Points on a hilly landscape, in no order, each with its height.
From any point a climber takes the steepest step (rise divided by distance) to one of its 2 nearest points. It stops when none of these is higher. Distance is the straight distance between rows; heights are no part of it.
<298> (h 304): [111  95 158 115  82  74 100 127 128 130  65  74 108 132 141 107 145  86
 133 157 127 106 124 140 169  76  73 138 113 132 152 114 115 159 154 132
 105 125 134 123 113 134 176 129 156 158 244 110 149 114 101 116  86 115]
<96> (h 349): [154 104 187 120  82  87 103 134 134 159  70 118 143 146 187  98 138 111
 126 134  97  97 112 126 120  55 118 112  99 129 167 135 112 142 132  92
 155 125 132 132 143 129 175 144 154 145 219 138 184 147  93  72  58 113]
<415> (h 543): [154 144 169  92 108 155 115 132 122 138 128 184 185 158 178 128  81 100
 168  90 133  88 174 114 145  89 160 113  92 130 118 108  95 162 172 117
 126 123 146 116 144 139 108 167 115 137 181 144 142 163 107  89 123  50]
<162> (h 260): [139 131  86 132 168 104  98 117 128 141 134  98 126 139  98 139 106  91
 132  93 143 118 138 138 174 102 116 175 129 139  63  94 135 166 145 145
 111  82 108 137 122 116 123  93 155 167 172 123  97  92 161 146 146 132]
<840> (h 486): [156 173 118 126 141 152 153 132 133 124 135 138 173 118 184 139  96  75
 128 109 136 127 160 126 127 127 181 132  85 104 144 135 128 137 197 105
  95 135 154  93 153 168 127 143  88 148 166 123 145 138 104 124 129  83]
<473> (h 407): [121  53 154 151 164 101 127 126 183 153 145  70 124 136  64 116 150 136
  96 127 132  74 126 125 181  91 108 129 170 105 157 130 101 155  67  87
 204 158 120 137  81 169 140  86 121 100 140 114 110 122 140 101 107 170]
<508> (h 311): [ 75 113 109 125 148  98 112 110 117 106  74 104 151  99 179 142 122  85
  99 127 125  85 162 145 130  73 110 123 132  96 104 118 145 169 104 123
 164 128 115 141 130 157 164 109 107 131 159 105 182  94 116 150  43 141]
<1164> (h 274): [150 139 175 121  66  92 120 144 131 204 135 166 168 156 138  81  87  68
  99 109 155 110 164 136 174 107 113 102 115  81 104 152  84 123  99 105
 104 117 138 135 126 134 137 110 127 123 164 105 135 144 162 103 119  60]
<376> (h 246): [114 119  63 157 164 163 151 123 137  96 152  85 124 111 129 173 115 116
 101 118 136 104 115 152 118 143 144 145 151 157 115  96 141  75 108 128
 142 128  91 106 123 156  82  86 136 138  73 142 149 142 143 162 149 182]
<1135> (h 348): [157 148 161 127  88 129 144 147 141 123 120 163 108 154 102 132 107 181
 123 127 121 113 157  83  67 125 137  95 133 152 106 193 100 152 102 107
 125  95 184 148  65  62 139 118 142  63 139 175 106 140  90  74 104 141]
<50> (h 287): [ 91 118 135  55 103 101 111 140 104 115  88  56  77 109  68 134 153 139
 148 146 109 184 113 102 128 136  83  60 148 124 124 144 165 130 158 172
 126 148 174 188 124  95 114 128 142 115 156  67 119 129 131 122 145 136]
<33> (h 324): [ 62 152  76 163 166 145 126 119 129  76 188 112 164 119 129 160  95 126
 135 127 180 149 173 124 127 109 143 116 146 131  82 121 124  65 133 101
 145 126 119 119 174 152  44 112 127 186 111  84  76 106 152 135 165 179]
<1070> (h 229): [111  35 122  94  86 118 115 169  85 130  82  84  47 118  90 118 128 106
 159 158  83 140 121 149 144 115  63 123 107 130 145 134 121 101 161 135
 120 131 154 147  44 129 154 108 178 124 186 113 128 114 176 117 167  95]
<387> (h 292): [127 157 131 105 110  75 149 124 123 154 157 101  90 116  60  82 178 143
 118 170 150 207 103 141 144 191 132 119 159 109 137 160 176  86 147 144
 116 126 109 151 172 145 121 139 137 176  91 111  69 165 167 148 151 125]
<1176> (h 157): [157 215 127 168 138 126 117 102 123 132 171 162 147 130 160 126 139 103
 124 120 158 165 122 135  88 167 162 158 115 112 140 183 163 101 119 133
 117 135  86 126 147 140 157 159  97 140  86 100 114 121 187 176 149 126]
<143> (h 282): [ 80 162  88 160 182 170 120 150 121  58 175 139 147 164 133 166 108 168
 140 129 221 137 160 119  97 124 113 145 105 193  77  95 151  98 142 105
 148  91 170 162 156 123  69 134 147 150 123  85  78 125 124 115 167 192]
<57> (h 288): [130 172 117 150 147 136 181 147 147 100 155 140  94 102 146 160 124 174
  60 136 119 121 139 119 159 145 118 112 114 123 178 117 155 125 115 180
 110 127 116  93 180 104 184 102  89  93 135 100 143 114  98 179 119 152]
<218> (h 114): [ 74 115 112 115 165 132 104 124 114  98 105  66 166 112 128 195 136 102
 114 121 139 123 159 156 105  94 104 148 146  99  75 113 136 168 109 126
 119  95 174 175 112 108 206 138 110  87 137 101 100  59  85 177  54 188]
<915> (h 351): [ 93 122 140 139 102  64 121 108 144 154  74 124 176  83 164 149 121 132
  65 110 122  93 140 157 105  96 107  80 165  86 119 113 157 170 100 119
 156 159 104 122 168 159 152 127  81 147 193 126 190 122  91 123  67 120]
<730> (h 452): [167 134 140 139  99 133  97  75 168 132 113 175 162 119 176 110 125 168
 129  91 125 117  98 133 110  94 136 102 160 131 157  91 129 155 144 117
 115 152 117  83 141 139 115 162 110 128 145 141 186 149 105  86  91  65]
<1081> (h 165): [109 119  82 119 166 140 142 147  83 100  99  80  86 128 140 136 133 140
 152 148  87 174  93 101 144 153 119 151 120 156 182 114 164 109 199 145
  97 196 110  96 159 145 159 140  92 165 158 112 118 140 132 186 132 104]
<1020> (h 223): [119 172 133 131 161 102 123 136  94 133 184 126 103 143  68 116 116 128
 132 104 148 189 169 114 132 151 118  88 123 143 120 151 151 113 152 148
 139 135 129 152 170 123  73 142 139 177 139  54 101 148 144 101 172 114]
<639> (h 293): [141 109 121 154 136 122  85 107 120 104 121 138 133 144 128 136 113  76
 147 101 144  75 168 120 154  63 146 176 113 169  87 134 101 165  97 116
 144  89 143 144  75 143 126 101 167 127 153 131 108 101 138 159 144 163]
<881> (h 622): [169 150 175 103 138 191 104 128 109  97  62 157 194 156 197 168 100  85
 168 113 116  99 120 104  95  97 161 131 131 121 129 114 123 175 185 122
 143 132 156  65 150 152  88 173 107  99 163 144 174 167  69 109 109 102]
<423> (h 350): [100 111 126 145 185 136 103 124  88 120 142 143  97 143 135 119 100 133
 123 111 168 107 184 141  90 128 102  90 116 132 104 104 181 113 122 142
 176 101 157 158 149 138  71  93  88  99  98  82 194 147 134  99 113 130]
<317> (h 489): [162  75 140 129 156 166  91 149  78 113  96 143  93 154 171 135 119 127
 198 150  78 131 110 101  74 122 131 119 100 119 132 108 123 145 199 151
 118 116 113 104 125  83 116 137 134 106 101 148 139 151 117  64  91 115]
<644> (h 153): [111  78 141 117 145 160 123 113 106 111 124  77 113 123  62 122 129 143
 148 106 142 107 133 157 131  89 116 159 139 202  92 128 110 153 113 110
 154 121 205 132  95 168 105 136 145  96 142 128 120 104 140 106 109 164]
<132> (h 197): [125  50 103  99 143 124 116 186 105 115  90  71  75 143 146 126 118 116
 184 133  35 148  98 119 133 138  71 127 118 142 153 126 145 120 191 145
 115 165 129 119 108 140 145 114 125 161 178  97 111 149 159 143 163  99]
<1042> (h 376): [147 123 117 131 129 183 158 147 117  71 107 150  45 114 124 138 150 117
 179 173  80 160 103 109 104 146 161 117  54 137 135 101  92 147 180 131
 130  90 138 163  84  96 145 151 153 128  77 167 148 116  98 106 163 139]
<963> (h 200): [120 159 100 157 160 107 152 132  98 122 199 108 110 149 109 117 128 140
 106 113 173 171 166 123 102 181 131 126 121 127 144 144 157  66 142  89
 118 114  89 134 177 156  90 117  98 179 142  62 115 154 174 148 165 114]
<634> (h 394): [144 138 105 121  87 137 186 173  84 118 141  94  92 112  77 136 143 176
 101 150 111 145 107 142 130 189 139 164 146 160 187 116 138  64 139 124
  87 151 132  96 162  99 124 126 154 145 140 139  99 143 134 165 140 139]
<210> (h 180): [167  87 156 122 119 124 100 150 112 160 133  92  92 126  28 136 130 124
 149 114 118 127  79 159 158  81 113 150 126 168  90 116 120 177 123 143
 159 113 158 119 101 123 104 108 187 133 139 147  95 107 153  78 127 147]
<645> (h 464): [106  97  67  73  98 105 188 175  82 147 126  84 105  96  76 114 119 177
 134 128 106 127 147 136 166 178 114 123 142 135 169 140 125  79 134 188
  51 181 124 124 136  89 154 104 146 142 157 125  93 119 127 130 153 111]
<942> (h 554): [124  73 162 121 150  96 124 148 106 161 167  91  72  96  41  96 147  76
 132 138 133 123 137 164 160 105  83  88 120  79 118 105 124 121 130 163
 198  99 144 138 103 146 111  87 159 126 104  99 119 128 154  98 146 134]
<431> (h 499): [127 188 159 139 116 165 134 114 149 140 178 174 147 154 128 152 116 155
  96  95 162 147 149 121 110 112 114  96 176 149  94 161 116  95 111 109
 124 119 190 135 147 110  99 147 122 104 114 116 121 152  95 109 100 142]
<306> (h 306): [153 105 163 102  43  76 128 147 134 175  92 134 124 137 164  77 120  96
 126 150  97 107 151 119 171  96 120  99  94 125 165 146  86 114 135 107
 114 126 146 124 144 146 156 116 175 136 180 118 165 172 141  80 105  59]
<1010> (h 539): [164 162 124 160 138 156 151 123  95 142 158 168 181 132 109 135 100 153
 155  87 186 169 178 136 121 154 158 189 114 165 106 133 128 101 134  85
  86 120 151 145 133 120  97 156  97 159 138 130  62 119 107 131 116 106]
<114> (h 406): [ 98 181 101 146 172 166 134 141 131  84 207 162 129 125 102 137 138 100
 137 131 154 125 187 106 149 129 216 121 118 148 102 159 110 118 118 108
 145  91 157 174 145 136 100 169 152 163  68 118  91 125 133 144 185 154]
<576> (h 530): [159 150 142 121 129 146 105 121 148 101  73 149 153 127 205 144 142 119
 148 132  88 123  92 101 123 104 153 117 107 121 171  88 116 179 172 141
 107 158 142  85 148 128 150 143 111 138 178 150 185 130  59 120  95 118]
<153> (h 240): [103 139 126 120 134 121 149 115 139 127 104 120  80  96 178 127 152 173
  80 146  78 144 137 119 136 127 106 100 114 135 159  84 135 120 153 154
 125 149 109 103 162 112 184 127 115 106 142 112 195 118  74 124  72 132]
<38> (h 126): [ 81 112 145  90 145 139 112 104  76 114  70  68 153 122 107 146 132 122
 138 123 149 104 144 141  81  75 111 138 155 151  70 114 109 148 121 113
 145 135 175 166 119 120 136 139 128  76 147 125 135  85 104 154  88 180]
<1177> (h 173): [155 107 113 147 136 126 147 100 136 140 146 117 123 111 135 131 143 155
  79 137 126 100  54 141 134 156 114 177 133 157 177 107 166 127 105 147
 170 126 111  50 162 138 121 100 106 133 123 158 155 147 118 205 108 128]
<697> (h 598): [107 116 154 142 138 161 130 121 129 131 137 150 110 142 108 123 110 162
  90 107 127  93 114 114  54  85  99  88 175 168 108 151 107 112  95 123
 182 120 188 132 120 125  97 141 127  89 121 122 163 139  89  75 111 162]
<147> (h 17): [156 129 106 123 110 118 128 114 163 176 146 106 154 111 125 114  95 149
 111  87 113 125  98 165 130 152 114 114 198 100 134  96 118 114 143 146
  92 129  98  78 134 119  87  86 141 149 131 149 117 149 114  82 135 131]
<193> (h 203): [140 203  67 177 163 149 144 132 160  52 180 100 137 142 142 179 131 143
 134 171 171 172 116 133  64 149 131 142  97 104 111 124 179  93 144 118
 110  94 109 133 119  97 117 134  96 156 102  88  75  94 134 167 164 229]
<35> (h 412): [104 127  98 152 171 111 105 129 126  83 121 115 137 139 142 171  85 145
 121 108 177 108 180 139  68  96 105  76 162 154  66 126 163 124 105 116
 151 120 171 137 134 157  79 104  89  57 136  91 182 139 111 106  92 181]
<1056> (h 538): [122 159 115 142 142 139 134 117  98 105 145 117  77 116 108 108 174 131
 118 136 127 154 100 113 105 137 136 153 139 164 138 130 129  93 133 144
 148 120 142 157 155 123 104 132 148 137  74 111 127 148 165 158 143 146]
<1157> (h 494): [120  92 133 140 144 126 128 128 151 117 108 107 130 123 104 145  96 162
 107 110 129  99 124 157  73 124  89  93 174 138 118 127 136  86  94 113
 166 150 159 110 103 167  83  82  94  94 167 116 170 137 129 107 123 185]
<144> (h 630): [158 163 108 115 112 149 178 139  89 151 116 101 185 107 116 113 104 113
 127  94 127 124 163 165 150 159 156 198 142 151 130 124  96 109 141 110
  64 149 155 118 127 136 126 113 108 148 167 143  91 104  95 139 118 107]
<900> (h 387): [ 92 198  84 179 161 148 119 137 135 101 167 189 204 136 179 171  92 163
 153 149 224 116 188 132  92 113  80  98 129 120  83 188 172  84 109 146
 113 108 148 148 138 101  66 176  81 146  73  78  99 113 108 102 119 156]
<236> (h 239): [122 183  91 158 125 157 135 132 132  66 148  96 125 150 130 162 139 186
 154 163 179 173 103 111  67 150 104 149 137 166 112  80 153  84 174 111
  97 100 153 149 142  71  86 121 144 119 126 106  82 110 131 136 172 179]
<234> (h 383): [131 185 159 110  84  95 135 131 148 160 156 117 132 113 112 130 142 133
  95 114 102 165  95 113 154 146 128 109 165 115 151 163 133 128 147 150
  97 172 150 104 176 128 144 142 151 128 133 109 127 178 116 129 127  96]
<69> (h 176): [150 193  95 191 161 116 138 103  89 100 174 155 165 129 149 154 113 117
 140 125 189 170 171 154  86 154 135 161 107 124 131 158 182  66 123 100
 124 125  96 151 154 129  93 157  59 178 105  80  86 120 168 146 134 152]
<809> (h 230): [135  82  43 124 148  73 112 147 139 168 129  86  74 135  89 108 125 136
 140 144 116 134 104 149 188 126 108 123 135 157  93  99 116 149 170 135
 101  95  92 132 120 140 139 118 145 185 154 141  71 101 155 155 180 112]
<764> (h 345): [146 192  81 184 150 145 132 129 138  79 156 164 182 117 156 168  97 138
 155 140 188 116 196 153 124 164 135 111 140  91  79 136 187 121 144 139
  95  88 121 140 132 120  88 136  81 129  94 123 141 125  98  98  88 129]
<1219> (h 661): [110  97 129 128 183 115 129 116 125 131 154  82  93 134  75 104 133  89
 123 122 141 166 125 142 160 142 101 132 143 116  89 119 152 100 115 144
 165 107 113 178 159 150  97  92 139 147  94 116 100 133 165 157 144 154]
<20> (h 632): [137 147 149 108 165 166  81 154 110 137 116 175 131 166 200 150  69  86
 171 101  97 124 113 119 116 140 143 113 110  77 135 107 162 145 187 144
 133 132  65 115 187 111 104 146 144 133  88 143 147 173 170 101 162  89]
<83> (h 364): [ 71 127 102 145 186 115  99 126 143 113 186 135 140 122 108 151 117  90
 125 101 148 123 184  91 183  98 156 122 147 141  90 141  96 110  79 112
 166 107 119 136 157 172  78 121 173 159 101 116  64 113 140 125 145 169]
<950> (h 89): [145  89 132  82  67  62 170 168 166 226  90 151 130 108  83  70 157 136
  77 165 112  85  97 142 162 168 102 130 139  87 182 128 122 141  91 136
 143 160 108  87 149 166 171  92 177 133 126 148 121 196 122 119 159 102]
<117> (h 325): [139 122 126 121 110 149 150 145 151 107 111 130  93 127 131 139 156 124
 134 167  82 141 107 112 153 159 178 144  60 129 127 109  94 172 125 136
 109 101 173 150  73 105 180 101 131 108 145 172 152 122  65 151 139 131]
<63> (h 314): [107  76 118 120 128 113 101 141 140 145  92  98  97 148 113 126 133 119
 108 131  95  63  79 123 137 117 111 152 153 149 124 145  95 150  50 149
 157 136  96 106  54 130 126  85 159 104 125 167 105 106 143 150 159 189]
<1162> (h 335): [ 89 146 134  99 101  63 147 111 144 135 136  95  92  81  87  99 164 132
  90 150 112 165 122 108 159 130 111  84 160 112 122 161 155 120 124 151
 138 149 135 155 150 129 141 117 131 134 116 101 124 135 126 132 119 142]
<197> (h 336): [141 177  92 146 125 114 187 136 124 146 187 118 130 109 126 153 146 176
  84 141 149 137 127 130 127 180 141 160 123 126 187 122 166  71 112 158
  88 158  94  58 163 121 175 108 107 140 146 120 108 129 147 183 141 132]
<874> (h 41): [125 132  88  82 122  61 165 123 135 182 142 124 147 120 126  95 145 173
  92 149 120 121 103 150 125 201 131 116 163 104 168 139 115  99 104 142
  70 173  49  83 139 157 154 143 146 167 134 110 125 140 137 146 199 107]
<380> (h 559): [134 126 123 150 196 161 113 188  72  95  94 154 102 171 183 155  75  98
 193 119  88 113 128  88  55 163 136 120 102 100 132 108 165 144 192 146
 106  98  72 120 156 117  83 115 107  95 101 127 129 168 142  98 147 104]
<1201> (h 175): [ 61  54  66 123 181  81 164 111 162 128 133  72 101  89 112 133 169 134
 117 168 145 141 151 116 190 156 100 125 155 142 168 122 149  85  79 139
 159 184 117 156 110 196 129 110 114 126 112 103  98 138 145 178 156 132]
<273> (h 479): [180 158 150 130 111 197 163 124 125 135 158 188 171 169 128 123 102 130
 154 109 166 133 173 147 100 171 198 164  80 128 124 120  99 136 133  81
  93  99 154 146 112 117 120 173  98 142 129 184  86 125  94 133 181  66]
<852> (h 137): [102 122 118 144 167 115  71  98 128 105 137 121 169 112 141 181 134 114
 145 126 155 150 191 134 142  98 110 153 149 126  94 136 161 150  99 117
 113 120 150 180 101 109 112 144 108 124 113  91  74  58 113 135  86 187]
<1221> (h 86): [166 127 124 133  83 156 130 149 119  96 107 158  99 104 111 124 187 168
 143 125 102 143  32 105  65 160 146 136 135 145 146 127 110 101 143 137
 119 141 130  95 117  60 107 175 167 129  83 189 142 122 128 135 151 112]
<832> (h 29): [130 149 120 114 109 134 151 122 136 186 161 128 158 113 145  97 112 165
 105 123 135 135  64 197 113 182 113 117 187 100 147  94 134  77 126 118
  87 154  41  79 133 130 120 146 151 149  92 161 127 122 161 140 182 116]
<119> (h 426): [157  95 117 113 132 164 132 156  90 100  71 122  78 136 136 138 146 108
 213 166  40 154 132  97 134 115 137 139  53 141 149 120  94 152 202 137
 115 127 130 147 114 100 151 164 165 157 143 147 127 129 104 100 136  96]
<838> (h 434): [154 168 189  93  81 137 108 152 138 144 115 168 144 162 134 130 107 119
 147 116 107 165 117 107 122 139 134 104 133 117 121 147 119 155 146 135
 110 124 152 131 149  96 132 152 151  85 127 144 110 167 124  99 108  93]
<1054> (h 275): [ 94 121 165 134 137 122 109 102 123 160 164 171 155 141 151  74 100  85
 128 104 129 111 167 110 169 112 118 129 121  76  79 150 116 124  67 126
 166 112  99 167 154 116 144 122 137 104  47 112 140 116 173 125  99 119]
<174> (h 242): [ 91  58 173 152 136 114 133  95 142 142 102 114 161 124 165  96 143 186
  85 122  80  71 137 122  98  85 109  92 175  71 155 137 119 113  62  91
 179 186  96 172  72 127 151 111  94  88 149 128 173 122 136  95  46 140]
<1093> (h 562): [162 117 163 104 125 162  88 128 127 141  94 176 145 181 190 103 100  85
 181 114 106 144  83 123 105 138 160 145  83  92 131  88 105 153 144 141
 128 109  60 118 144  94 132 133 159 125 106 185 162 112 163 107 149  83]
<884> (h 199): [141  90 134 105  82  92 121 107 112 132 109 148 117 140 153  55 141 124
 173 153  84 137 143 126 141 142 150 179  89 130 127 133  95 118 105 106
 136  95  91 165  99 122 151 116 142 161  85 189 154 115 165 118 106  85]
<821> (h 162): [134 166  90 145 169 139 114 116 180  70 144 119 169 103 141 200 128 160
 137 146 164 151 149 151 115 125 127 137 129 134  89  90 153 148 148 101
  83 109 167 131  78 128 141 133 105 109 127  99 123  83  83 150  86 182]
<791> (h 331): [140 135 156 169 106 152 117 141 133 140 122 188 163 149 150 128 107  38
 124 117 122  86 186 112 138  78 157 166 103 120 101 209  82 152  77 103
 142 103 159 168  81 142 152 155 125 108 132 121 121 106 115 159 152 155]
<641> (h 273): [ 81  58 161 120 141 114 115  97 105 135  87  97 122 109 137 108 117 139
 107 131 114  59 150 173  91  63  97  89 145  58 108 117 120 122  91 114
 173 136 101 153 124 142 145 121  97 119 147 123 201 111 144  97  69 155]
<215> (h 221): [182 155 159 165  95 158 132 110 162 109 116 152 186 114 145 171 178 172
 151 125 157 153  87 105 102 154 162 152 143 140 158 139 136 139 135 107
  83 140 170  83 121  79 127 160 113 114 150 153 109 132  74 149 104 125]
<264> (h 141): [166  99 160 152 114 120 135 133 164 157 165 109  94 142 105 145 148 159
  70 114 127 136  74 141  95 137 112 141 149 161 160 122 133 119 126 126
 166 128 137  67 145 132 117  80 146  96 119 150 154 160 122 115 113 162]
<1114> (h 307): [ 99 108 119 140 186 119  95 113 116 114 162 183 112 163 172 122 100 108
 131  81 136  90 195 106 127 104 160 141  93 117 112 114 164 134  86 135
 178  99  98 165 123 122 100  99 121 108  63 133 163 141 138 111 100 129]
<490> (h 104): [157 103 168 141  78 157 123 122 129 141 161 160 136 113 109 107 162 176
 155 100 150 137  42 149  76 150 109 117 166 128 138 135 108 108 120 120
 133 123 124  89 119  78  87 159 145  99  69 166 157 126 162  72 138  99]
<343> (h 121): [131 142 179 132 102 167  97  97 166 148 192 175 134 159 137 106 119 149
 133 109 160 131  91 137 126 129 127  93 154 142 108 121 114 130 110 122
 143 113  95 119 148  98  99 155 137  85  45 153 148 153 165 106 137 109]
<30> (h 111): [152  84 146 119  88 105 172 155 171 189 113 127 121 121  80 104 154 169
  59 134 113  94  68 138 178 131  99 153 149 155 179 113 114 157  98 149
 161 156 124  82 162 155 156  84 140 116 157 155 136 159  89 110 104 126]
<406> (h 357): [124 101 136 160 122  88 103 115 179 143 111  89 125 145 104 130 155 120
  93 144  96  83 100  88 176 102  98 127 159 114 117 150 128 174  75 148
 157 140 105 147  78 138 158  82 147 107 146 129  84 105 137 140  84 173]
<444> (h 53): [125 151 113  73  67  92 146 131 123 170 105 144 139 125 131  61 142 153
 134 174 130 147  74 153 158 201 152 120 126 140 166 149 123 141 116 130
  82 187  59  83 146 147 184 187 134 154 118 147 119 139 185 149 190  77]
<592> (h 228): [103 127  98  80  90 112 148 111 129 168  89 129  97  90 118  55 154 113
 140 175  90 143  99 117 178 162 126 162 119 114 118 147 115 122 126 156
 120 126  86 149 135 152 159 140 141 176  70 186 123 123 159 157 125  92]
<779> (h 251): [192 173 198 142  93 173 129  99 169 124 110 176 170 134 154 152 158  99
 143 140 125 158  77 111 117 154 174 129  71 107 167 141 136 185 163 125
  90 140 179 109 124 141 163 182  86 118 159 137 136 143  80 151 153 100]
<961> (h 283): [170 162 175 139  96 104 128 109 181 135  91 169 135 148 160 127 162  72
 137 152 107 143 115 120 139 121 171 154  69 103 137 145 119 189 106 146
 103 111 151 160  85 119 174 143  95 149 141 144 129 105  74 157 129 148]
<285> (h 196): [116 117  99 135 126 129 143 108 111 109 111 128  56  97 176 110 145 164
 120 158  64 166  81 117 134 120 104 129  95 167 196 102 140 119 174 166
 127 165 119  59 155 123 162 139 128 177 126 137 185 145 130 153  98  95]
<1239> (h 139): [144 182 171 116 123 149 111  97 154 126 173 192 132 169 182 112 113 110
 139 115 159 149 127 136 118 154 184 117 119 106 107 145 134 150 127 114
 125 108  92 124 139 114 150 162 118 116  58 147 136 120 155 172 157 112]
<690> (h 250): [130 165 138 167 120  93  90 116 163 193 151 196 186 135 164 100  92  57
 114  99 159  87 178 139 176  94 124 122 114  75  93 178  91 129  69 114
 109 118 103 145 131 131 146 142 112 139  90 107  97  98 173 122 133  89]
<178> (h 249): [106 105 139  90 135  91 113 164  89 107 117  87 104 133  58 114 143 134
 169 128 127 211 156 125 151 171 103 126 135 136 148 149 187 125 178 127
 125 136 146 198 140 104  99 127 140 149 174  65  66 143 157 112 154 102]
<71> (h 432): [188 123 166 112  92 173 129 147 119 117 124 166 135 160  86 145 144 137
 182 109 127 122 142 115 105 145 193 146  69 162 126 127  99 177 161 111
 123  82 161 155  94 128 108 163 128 115 123 203 102 176  85  99 158  96]
<170> (h 476): [110  48 140 138 155 102 116 130 148 161 135  72  66 113  62 124 129 111
 105 133 137  78 121 159 162  44  68  94 121  88 125 121 114 137 122 112
 187 120 156 126  63 176 157  88 136  94 149 103 158  89 170 103 130 125]
<1139> (h 210): [ 98  95  76 154 175 120 169 107 143 139 153  94  92  94 133 135 157 150
  98 152 118 102 111 117 160 147 114 157 144 168 147  88 143  87  86 152
 166 142  81  89 128 178 118 122 127 159  86 134 118 124 159 205 144 137]
<801> (h 264): [ 87  67 117  97 102  97 136 119  78 142  77  65  88 114 108 128 111 108
 120 147 106  95 141 151 163  82  62 131 127 117 106 100 109 113 151 145
 110 139 145 123  83 124 149 110 134 122 190 118 155 104 138 136 112 109]
<1059> (h 433): [ 87 186 107 140 159 171 119 118 108 126 183 190 166 146 143 123  82 143
 141  91 179 119 173 109 116 125 107 115 131 137  78 152 137  73  79 134
 127 125 137 155 140 103  78 147 108 138  83 110 114 146 125 113 143 120]
<1188> (h 261): [128 113 118 109 134  96 146 113 135 154 155 136  99 100  87  68 172 131
 103 160 138 158  88 150 150 167 137 151 156 123 123 126 154 126 125 112
 149  85  55 150 178 160 123 166 167 199  76 171  82 136 164 146 145  94]
<185> (h 537): [119 150 113  86 111 108 192 170  89 123 109 100 144  93  97 129 124 161
 110  98 121 115 184 137 170 154 138 139 120 147 167 141 102 114 134 146
  55 174 166 103 156 112 168 121 106 119 186 101 131  89 105 131 121 109]
<946> (h 69): [139 148 138 103  75 154 113 122 114 122 106 158 126 132 146  81 155 146
 162 133 116 173  61 126 112 169 136 101 145 123 139 117 106 129 149 146
  91 162  93 111 138  96 150 171 153 141  95 156 139 127 177 143 167  74]
<669> (h 389): [179 140 170 105 129 166 125 146 144  97 129 144 120 154  84 157 131 148
 154 119 132 127 111  96  74 128 167 133 123 162 106 162  88 177 137 126
 150  75 176 114  98  93 107 120 154  66  96 188  89 144  88  85 129 170]
<992> (h 272): [151 124 146 109 100 121 123 118 143 129 114 161 128 124 132 118 145 122
  91 107  99  85  84 104 136 125 165 159 120 157 141 153  72 160  78 124
 158 137 116 114 111 138 147  94 162  93 102 176 158 117 110 143 139 141]
<18> (h 204): [151  68 120 101 121  90  97 172 143 154 122 101  77 130  43 126 136 132
 151 140  85 156  88 164 175 117  93 137 154 133 138 106 140 156 165 157
 124 124 106 142 106 113 112 119 167 174 160 134  64 137 158  95 145 115]
<839> (h 456): [121 222 113 138 124 163 150 106 139  73 201 129 112  97 100 121 175 117
 110 154 137 133 139 109 137 132 202 134 106 128 144 154 115 124 132 132
 142 107 140 155 145 145 143 162 134 127  75 109 145 148 127 185 169 130]
<698> (h 493): [151 161 184  80  70 164  87 156 144 136  78 175 150 178 163 127 106  93
 163 138 140 152 108 127 121 134 187  84  78 124 119 130  85 177 129 107
 124 138 118 119 105  83 167 144 160  95 112 169 145 132 151 135 188 103]
<807> (h 192): [158 151 126 149 132 146 131 111 124  90 119 112 146 116 137 172 125 168
 144 121 141 165 139 135 108 139 133 134 158 142 138  97 162 137 186 115
  68 135 141  85 121 119 112 146 102 126 168 125 128 136  81 136  91 136]
<122> (h 208): [ 77  57 138 155 148 149 123 123 143 103 106 108 139 120 148 145 147 179
  90 110 100  91 110  87 118 116  99 121 161 131 185 117 134 130  55 123
 174 171 101 132  86 131 143  85  95  63 124 137 143  99 132 117  80 181]
<624> (h 395): [126 116 170 126 106 105 128 109 169 180 104 159 162 134 176  94 120 105
  92 114 133 110 112 138 127  78 108  92 134  99 134 112 132 170 137  98
 155 143 131 122 167 160 141 124 106 143 181 113 184 141 114  78  59  83]
<726> (h 374): [150 134 167 117  93 160 148 126 115 137  86 148 167 141 178 122 109  57
 102 142 117  84 162 107 117 102 159 149  82 107 104 157  61 136 100  96
 140 104 172 138  94 127 173 100 131  75 155 138 183 115  80 147 127 133]
<349> (h 172): [ 33  36  96 128 159 107 116  93 134 123  97  80 115  98 150 157 149 143
 110 152 125 125 135 111 179 110 113 127 170 134 189 112 128  98  79 140
 170 185 112 180  80 155 145 110 115  79 145 117 134 103 169 139  99 140]
<1217> (h 284): [124 166  44 149 182 145 129 107 119  79 129  87 157 103 114 168 104 113
 120 106 157 121 165 139 148 116 142 129 150 129  86 126 152 113 144 134
 118 124 110 116 153 170  88 103 103 159 121 108 138 101 134 154 133 157]
<1111> (h 428): [137 145 123 142 142 168 153 123 109 139 113 144 171 127 141 158 110  74
 144 124 136 122 175 115  95 125 160 139  84 100  92 137 118 148 149 128
  93 107 179 138  95 128 134 119  91  88 127 153 148 114  70 124 131 137]

Where does a climber stop that starts at each point below?
<946> | <20>
<592> | <20>
<852> | <20>
<950> | <1219>
<1201> | <1219>
<193> | <1219>
<38> | <881>
<285> | <144>
<1020> | <20>
